Points, in no order, along strands that fork, close into loops and pass close to each other.
In the rows, 128 means zero.
Points whose rows are less than 42.7 apart are linked; no others are. Some points are linked to none.
<855>: 88  91  57  167  200  148  220  94  121
<261>: 141  120  48  168  168  104  148  122  51
<710>: 103  135  130  145  143  131  129  179  139
<7>: 131  84  59  123  137  108  187  75  105
<802>: 78  150  121  162  175  162  147  207  126
<835>: 129  63  87  94  139  128  218  50  160
<68>: 194  120  95  111  91  53  120  111  74
<400>: 93  113  54  191  200  135  181  138  88
<506>: 107  143  144  135  128  142  108  182  143
<42>: 96  170  131  136  145  165  115  205  125
<785>: 164  82  65  92  95  77  167  62  100
<229>: 86  96  224  144  128  145  95  88  205
<895>: 136  83  85  110  115  97  179  77  141
<815>: 138  80  180  117  73  88  88  60  188
<366>: 145  222  135  109  106  165  81  199  90
<680>: 109  82  148  131  160  131  194  63  223
<87>: 109  140  197  114  85  146  50  133  157
<669>: 88  98  184  158  180  147  164  93  234
<176>: 170  208  121  120  120  144  98  201  48
<129>: 163  215  132  109  106  149  88  199  70
<697>: 152  78  158  108  67  75  98  59  180
<518>: 111  85  198  135  101  114  96  80  201
<612>: 174  96  74  102  91  65  147  79  97
<101>: 140  183  131  119  119  140  95  200  91
<43>: 212  135  104  112  88  53  107  125  55
<295>: 105  108  34  189  196  136  174  114  71
<377>: 152  177  122  123  124  128  102  193  74
<16>: 107  149  97  160  166  136  138  192  86
<202>: 92  94  165  155  183  142  182  92  227
<228>: 178  208  160  89  72  145  53  173  93
<709>: 106  158  201  105  77  157  33  130  148
<149>: 119  133  181  118  93  131  64  146  156
<862>: 95  90  196  147  144  136  127  90  221
<368>: 88  110  225  132  102  147  63  99  181
<159>: 135  191  186  91  63  158  23  141  125
<406>: 128  152  163  113  95  134  67  164  141
<868>: 113  76  149  115  164  135  197  46  229
<416>: 174  79  40  88  106  88  166  48  64
<454>: 117  80  190  131  101  108  108  63  206
<191>: 83  104  64  187  201  138  196  130  110
<505>: 159  175  111  134  133  123  107  193  51
<491>: 129  202  137  114  113  164  84  198  106
<17>: 85  128  106  171  177  141  164  179  128
<769>: 125  79  68  122  139  117  201  75  130
<18>: 105  100  209  132  95  130  68  99  181
<746>: 166  196  111  130  133  136  106  199  35
<922>: 218  142  121  106  81  60  93  140  57
<778>: 137  184  174  95  76  150  40  156  122
<847>: 117  187  101  148  161  160  122  214  63
<723>: 126  57  99  82  147  144  228  41  170
<495>: 117  176  198  96  65  159  24  129  133
<626>: 152  173  85  162  169  136  115  191  21
<273>: 130  60  117  83  138  134  213  33  197
<423>: 70  142  125  175  192  168  164  199  145
<533>: 222  157  128  107  84  73  87  154  51
<527>: 104  95  35  174  187  137  193  93  88
<667>: 78  108  233  143  120  157  79  102  195
<716>: 114  94  198  128  93  115  75  91  185
<346>: 130  67  76  97  133  117  207  58  141
<252>: 117  170  107  148  158  148  124  207  75
<567>: 77  123  117  176  190  152  176  176  150
<644>: 132  163  178  103  81  143  47  154  135
<151>: 121  208  111  135  153  170  114  219  67
<666>: 153  199  161  93  76  151  48  172  111
<197>: 125  67  136  99  144  132  199  36  215
<219>: 92  92  194  154  168  140  152  81  234
<382>: 128  221  115  128  135  173  106  214  74
<848>: 137  95  69  128  129  90  171  94  106
<712>: 195  198  152  89  74  127  61  174  74
<161>: 181  105  80  106  90  56  137  92  89
<245>: 100  167  141  132  131  162  103  198  134
<325>: 141  70  84  92  112  105  193  56  143
<381>: 129  70  190  122  82  97  95  50  199
<703>: 210  170  141  101  80  92  80  168  63
<756>: 200  182  145  96  79  111  68  175  71
<677>: 98  90  148  143  178  139  196  80  224
<343>: 84  99  69  176  202  145  215  114  128
<539>: 89  165  119  152  164  162  134  212  109
<842>: 93  93  41  174  202  151  208  93  101
<551>: 137  95  83  125  122  92  171  95  126
<193>: 170  73  57  76  94  85  175  48  91
<725>: 122  110  128  139  121  106  133  138  155
<498>: 89  91  217  149  141  139  114  76  221
<475>: 100  133  104  164  168  131  151  182  111

A fork is a point with three links, a tip a point with one. Leave the first point through the second and follow the links. Name the first fork or tip that comes.
<87>, <709> -> <778>
<895>, <551> -> <346>
<716>, <518> -> <697>
<802>, <539> -> <710>

How many points has the smallest loop of links through each point below? Write - if it is on no loop.
<746> -> 8
<346> -> 7
<855> -> 7
<778> -> 8
<161> -> -

Name the points in between on the shortest way along the links from the first point to the second, in order.
<785>, <922> -> <612>, <161>, <68>, <43>
<644>, <87> -> <406>, <149>
<17>, <382> -> <475>, <16>, <252>, <847>, <151>
<868>, <202> -> <680>, <677>
<325>, <273> -> <346>, <835>, <723>
